A landscape with many valleys, sampled at points; each row gives a point and its height.
A ball rolls from a point to the lowest of its 2 nearest points, and stops where none of them is lower. Distance is the straight distance between rows; heights are no part of it.
j675: [140, 131, 115, 122, 134, 120, 114, 144, 148,  96,  84, 159, 143, 132, 146,
 132, 134, 133, 120, 109, 119, 111]  height 347
j879: [166, 124,  99, 135, 144,  98, 135, 159, 133,  59,  80, 152, 128, 117, 138,
  90, 126, 151, 114, 127, 120, 122]  height 372
j716: [163, 143, 119, 118, 150, 125,  94, 147, 163,  84,  82, 158, 122, 109, 140,
 131, 146, 127, 115, 118, 120, 119]  height 428
j964: [106, 101, 139, 127, 104, 164, 134,  99,  87, 167, 148, 118,  73, 136, 125,
 171, 146, 135, 156, 140, 134, 132]  height 274
j61: [113, 114, 134, 111, 132, 142, 133, 119, 136, 166, 139, 111, 105, 132, 116,
 156, 133, 114, 144, 130, 134, 124]  height 680
j347: [125, 139, 169, 123, 111, 112, 117, 145, 117, 141, 119, 142, 160, 157, 140,
 158,  91, 148, 138, 106, 146, 133]  height 609
j983: [114, 111, 110, 130, 129, 121, 137, 136, 142, 114, 121, 126, 132, 124, 135,
 103, 128, 138, 116, 126, 116, 110]  height 359
j598: [123,  74, 118, 138, 106, 141, 112, 121, 127, 138, 139, 112, 114, 103, 136,
 123, 145, 132, 103, 153, 137, 109]  height 707
j778: [136, 125, 104, 126, 144, 123, 132, 132, 164,  92, 106, 118, 119, 108, 138,
  92, 163, 136, 109, 128, 114, 118]  height 307
j870: [125,  99, 136, 116, 122, 162, 114, 123, 123, 164, 149,  96,  92, 110, 129,
 167, 155, 109, 142, 146, 137, 111]  height 701
j76: [143, 124, 121, 118, 147, 132, 116, 129, 161,  70,  91, 126, 117,  99, 167,
 111, 187, 124, 112, 128, 115, 110]  height 342
j265: [ 97, 107, 130, 135, 111, 153, 147, 108,  80, 153, 158,  91,  87, 135, 126,
 145, 150, 119, 148, 150, 135, 131]  height 209
j968: [134, 188, 109, 151, 132, 112, 129, 135, 119,  98, 109, 143, 140, 163, 114,
 109, 130, 141, 117, 108, 134, 135]  height 910
j282: [115, 107, 137, 151,  95, 125, 165, 101,  88, 170, 164, 109, 117, 145, 114,
 119,  91, 154, 134, 136, 163, 156]  height 526
j730: [100, 104, 158,  94, 133, 162, 124, 119, 129, 140, 131, 125, 112, 110, 135,
 203, 162, 106, 154, 135, 113, 118]  height 759
j948: [157, 105, 129, 156, 113, 126, 127, 135, 134, 113, 148, 112, 123, 103, 116,
  83, 140, 122,  75, 169, 135, 126]  height 320
j713: [128, 145, 154, 111, 136, 124,  94, 137, 141, 125, 114, 158, 157, 139, 129,
 174, 134, 105, 129, 117, 121, 129]  height 594
j132: [112, 110, 152, 107, 125, 149, 125, 111, 122, 173, 138, 136, 109, 141, 119,
 195, 132, 121, 146, 124, 136, 136]  height 650
j950: [ 90, 119, 152,  94, 137, 142, 121, 109, 122, 141, 130, 153, 139, 127, 118,
 205, 158, 106, 154, 120,  93, 136]  height 793
j613: [118, 122, 110, 120, 129,  97, 159, 143, 130, 126, 114, 128, 164, 156, 124,
 121, 114, 150, 129,  99, 141, 112]  height 205
j679: [103, 108, 144,  82, 135, 111, 151, 116, 117, 161, 136, 152, 131, 155,  95,
 197, 113, 136, 174,  94, 136, 156]  height 561
j910: [124,  93, 120, 144, 107, 120, 115, 128, 117, 137, 135, 116, 136, 138, 131,
 119, 128, 133, 102, 139, 157, 117]  height 745
j953: [122, 142, 142,  98, 148, 138,  97, 131, 153, 118, 119, 142, 142, 116, 137,
 168, 149,  94, 141, 123, 102, 122]  height 531
j841: [ 87, 136, 128, 125, 131, 135, 133, 121, 106, 135, 140, 118, 125, 136, 133,
 118, 104, 112, 153, 127, 123, 136]  height 327
j359: [165, 137, 132, 143, 136, 128, 102, 146, 155, 120, 113, 125, 116, 117, 134,
 117, 145, 115,  96, 147, 145, 118]  height 441
j100: [179, 145, 109,  95, 168, 113, 108, 137, 171,  69,  72, 172, 131, 108, 133,
 146, 155, 120, 130, 104, 111, 132]  height 487
j225: [105,  80, 129,  96, 139, 120, 141, 123, 129, 138, 110, 136, 137, 132, 141,
 175, 133, 121, 146, 112, 132, 114]  height 258
j768: [127, 145, 119, 160, 123, 116, 141, 130, 113, 136, 155, 114, 140, 127, 118,
  73,  87, 128, 124, 137, 139, 139]  height 308
j90: [135, 141, 129, 155,  99, 121, 135, 117, 112, 169, 148, 125, 144, 152, 123,
 102,  74, 162, 122, 119, 151, 143]  height 475
j673: [136, 145, 103, 136, 129,  84, 164, 156, 116,  94, 110, 135, 166, 157, 117,
  91, 111, 161, 132, 102, 144, 119]  height 304
j754: [106, 128, 113, 124, 132, 110, 176, 137, 130, 150, 132, 120, 146, 151, 110,
 112,  98, 155, 149, 102, 135, 120]  height 298
j858: [150, 146, 116, 172, 122, 108, 140, 137, 108, 106, 151, 120, 140, 131, 109,
  72, 106, 132,  95, 146, 150, 140]  height 198
j835: [150, 148, 130, 114, 147, 136,  86, 136, 168, 103, 105, 139, 122, 104, 144,
 141, 162, 104, 125, 128, 120, 118]  height 479
j979: [137, 155, 125, 157, 124, 138, 123, 116, 111, 151, 162, 104, 119, 122, 128,
  86, 114, 104, 112, 155, 136, 134]  height 381
j144: [ 96, 128, 141, 134, 118, 137, 140, 107,  81, 158, 156, 114, 107, 144, 131,
 134,  98, 117, 164, 132, 141, 157]  height 395
j305: [ 96, 155, 119, 104, 132, 106, 140, 125, 116, 132, 133, 147, 167, 163, 108,
 146, 107, 139, 169,  87, 120, 140]  height 867
j838: [111, 103, 128, 126, 135, 143, 149, 124, 147, 143, 145,  96, 106, 101, 132,
 103, 136, 122, 125, 150, 118, 120]  height 206
j474: [108,  94, 125,  80, 145, 113, 139, 111, 131, 127, 111, 159, 168, 133, 132,
 193, 150, 112, 148,  98, 110, 124]  height 365
j104: [146, 108, 123, 163,  94, 144, 144, 102, 118, 166, 175, 107, 125, 114, 105,
  90, 121, 137,  86, 163, 134, 134]  height 755
j893: [107, 177, 105, 142, 128, 112, 134, 124, 113, 118, 131, 131, 155, 165, 114,
 114, 113, 138, 138, 100, 134, 134]  height 898
j820: [121, 114, 139,  88, 147, 157, 110, 118, 151, 128, 130, 110, 120,  99, 145,
 180, 181,  95, 147, 131, 121, 105]  height 734
j737: [143, 122, 134, 127, 137, 143,  99, 132, 157, 108, 137, 103, 107,  85, 147,
  94, 157, 105, 122, 150, 126, 116]  height 299
j128: [136, 104, 122, 138, 129, 129, 128, 134, 149, 111, 142, 101, 114,  89, 131,
  85, 148, 124, 102, 157, 128, 117]  height 261
j934: [122,  90, 144, 144,  98, 147, 147, 109,  95, 180, 158, 107,  99, 132, 122,
 133, 110, 141, 123, 150, 148, 137]  height 616
j923: [102, 168, 131, 122, 139, 140, 104, 123, 130, 123, 127, 134, 128, 133, 139,
 123, 124, 103, 144, 120, 109, 135]  height 272
j544: [107, 103, 126, 112, 136, 134, 129, 125, 142, 124, 116, 124, 131, 123, 146,
 144, 142, 120, 131, 124, 120, 110]  height 350
j626: [151, 123, 133, 158, 102, 161, 139,  98, 113, 180, 182,  89, 111, 101, 121,
  95, 130, 120, 102, 174, 123, 135]  height 727
j920: [146,  96, 145, 143, 103, 169, 122, 108, 128, 170, 169,  92,  98,  86, 136,
 110, 136, 124, 110, 174, 118, 123]  height 704
j202: [155, 154, 121, 154, 120,  98, 141, 162, 119,  96, 117, 137, 145, 141, 120,
  81,  98, 159, 119, 119, 137, 127]  height 384
j73: [129, 119, 135, 111, 130, 164,  92, 119, 148, 146, 138, 105, 106, 104, 138,
 153, 164, 106, 135, 141, 125, 109]  height 717
j522: [126,  77, 144, 135, 102, 162, 126, 122, 121, 166, 148, 109, 101, 103, 136,
 138, 127, 139, 114, 157, 137, 116]  height 673
j82: [104, 159, 139, 115, 127, 125, 119, 118, 122, 147, 134, 148, 155, 161, 113,
 162, 112, 130, 150, 100, 115, 147]  height 846
j123: [177, 122, 104, 147, 147, 111, 128, 140, 148,  66, 112, 129, 104,  93, 112,
  71, 148, 140,  97, 152, 128, 138]  height 357
j45: [116, 159, 136, 128, 136, 161, 102, 115, 135, 147, 144, 120, 110, 117, 140,
 119, 126, 101, 141, 139, 109, 129]  height 310
j473: [107, 101, 155,  95, 123, 132, 135, 108, 111, 165, 134, 158, 110, 143, 101,
 211, 124, 121, 171, 113, 133, 158]  height 607
j775: [105, 113, 132, 125, 117, 129, 139, 129, 129, 150, 121, 130, 132, 146, 134,
 144, 115, 149, 131, 115, 127, 119]  height 427
j462: [141, 151, 158, 127, 137, 138,  99, 143, 141, 142, 123, 131, 131, 132, 135,
 152, 123,  97, 121, 133, 137, 123]  height 539
j322: [122, 120, 132,  87, 146, 105, 151, 120, 138, 116, 103, 168, 193, 136, 128,
 188, 149, 119, 141,  87,  85, 127]  height 450
j840: [122, 140, 131, 140, 120, 161, 108, 111, 106, 154, 159, 100, 105, 121, 139,
 118, 128, 101, 132, 152, 124, 126]  height 348
j674: [105,  97, 130, 134, 119, 156, 152, 108, 110, 150, 162,  87,  87, 105, 125,
 113, 145, 120, 139, 159, 119, 131]  height 134
j670: [142, 148, 118, 147, 145, 103, 148, 149, 132,  94, 129, 115, 132, 122, 122,
  77, 119, 116, 109, 143, 139, 130]  height 297
j588: [132, 167, 137, 152, 118, 143, 120, 134, 132, 138, 126, 132, 125, 140, 133,
 104, 110, 138, 109, 128, 118, 131]  height 572
j48: [114, 132, 109, 115, 126, 109, 115, 132, 127, 103,  93, 162, 167, 152, 141,
 148, 130, 140, 132,  94, 115, 118]  height 223
j208: [ 99, 106, 140, 104, 125, 110, 156, 124, 114, 155, 125, 134, 135, 158, 120,
 170, 109, 151, 155, 104, 142, 139]  height 502
j315: [153, 130, 152, 138, 125, 146, 100, 142, 148, 148, 132, 121, 120, 113, 141,
 132, 127, 108, 109, 149, 145, 111]  height 489
j134: [179, 129, 129, 166, 130, 122, 119, 142, 137, 101, 124, 121, 105, 114, 122,
  97, 148, 127,  75, 163, 144, 129]  height 388
j776: [114, 121, 124, 158, 111, 116, 161, 113,  97, 150, 165, 104, 135, 131, 114,
  88,  85, 136, 127, 145, 147, 144]  height 404
j631: [110, 129, 123, 133, 107, 112, 153, 121, 112, 166, 143, 122, 140, 159, 109,
 123,  80, 171, 148, 102, 149, 140]  height 389
j955: [125, 143, 139, 136, 102, 117, 112, 134, 108, 142, 133, 136, 147, 155, 134,
 122,  88, 144, 131, 117, 148, 136]  height 544
j630: [110, 165, 102, 116, 148, 101, 133, 128, 126, 106, 121, 142, 166, 157, 116,
 134, 132, 112, 150,  96, 118, 132]  height 885
j549: [157, 129, 102, 115, 141, 106, 136, 155, 143,  74,  75, 157, 148, 120, 155,
 109, 126, 142, 130, 106, 109, 112]  height 429
j847: [ 89, 137, 141, 108, 130, 137, 108, 107, 117, 147, 145, 158, 146, 148, 107,
 188, 137, 114, 155, 110, 102, 147]  height 820
j531: [121, 141, 123, 142, 139, 118, 152, 130, 134, 129, 144,  95, 126, 134, 113,
 101, 133, 115, 111, 139, 143, 124]  height 349
j735: [186, 119, 100, 141, 156,  98, 139, 151, 133,  47,  90, 145, 106,  99, 125,
  84, 136, 155, 102, 142, 127, 141]  height 295
j769: [167, 160, 126, 145, 142, 127, 108, 147, 153,  88, 101, 143, 102, 105, 135,
  86, 126, 138, 114, 135, 115, 137]  height 494
j274: [149, 165, 143, 143, 131, 144, 113, 146, 156, 112, 110, 141, 120, 110, 149,
 100, 115, 131, 117, 129, 108, 128]  height 530
j628: [116, 117, 126, 102, 121,  97, 142, 136, 121, 122, 103, 147, 175, 160, 142,
 154, 116, 149, 138,  90, 132, 118]  height 64
j633: [148, 177, 102, 131, 144, 104, 123, 148, 128,  72,  90, 161, 136, 147, 121,
 115, 133, 145, 130, 106, 113, 133]  height 925
j822: [170, 159, 112, 158, 132, 115, 119, 154, 125,  85, 106, 150, 116, 127, 122,
  78, 104, 152, 112, 134, 128, 140]  height 449

For each start below, name the point where the ball stops.
j274 -> j628
j630 -> j225
j462 -> j128
j955 -> j628
j61 -> j225

Call two points neighbours if one is among the 2 nearest of the other. Go from one point of each pair to the other, from neighbour to neighbour, staying as low as possible. Name the highest point that can't be avoided.
j778, j225 -> j983
j735, j675 -> j549
j923, j858 -> j979
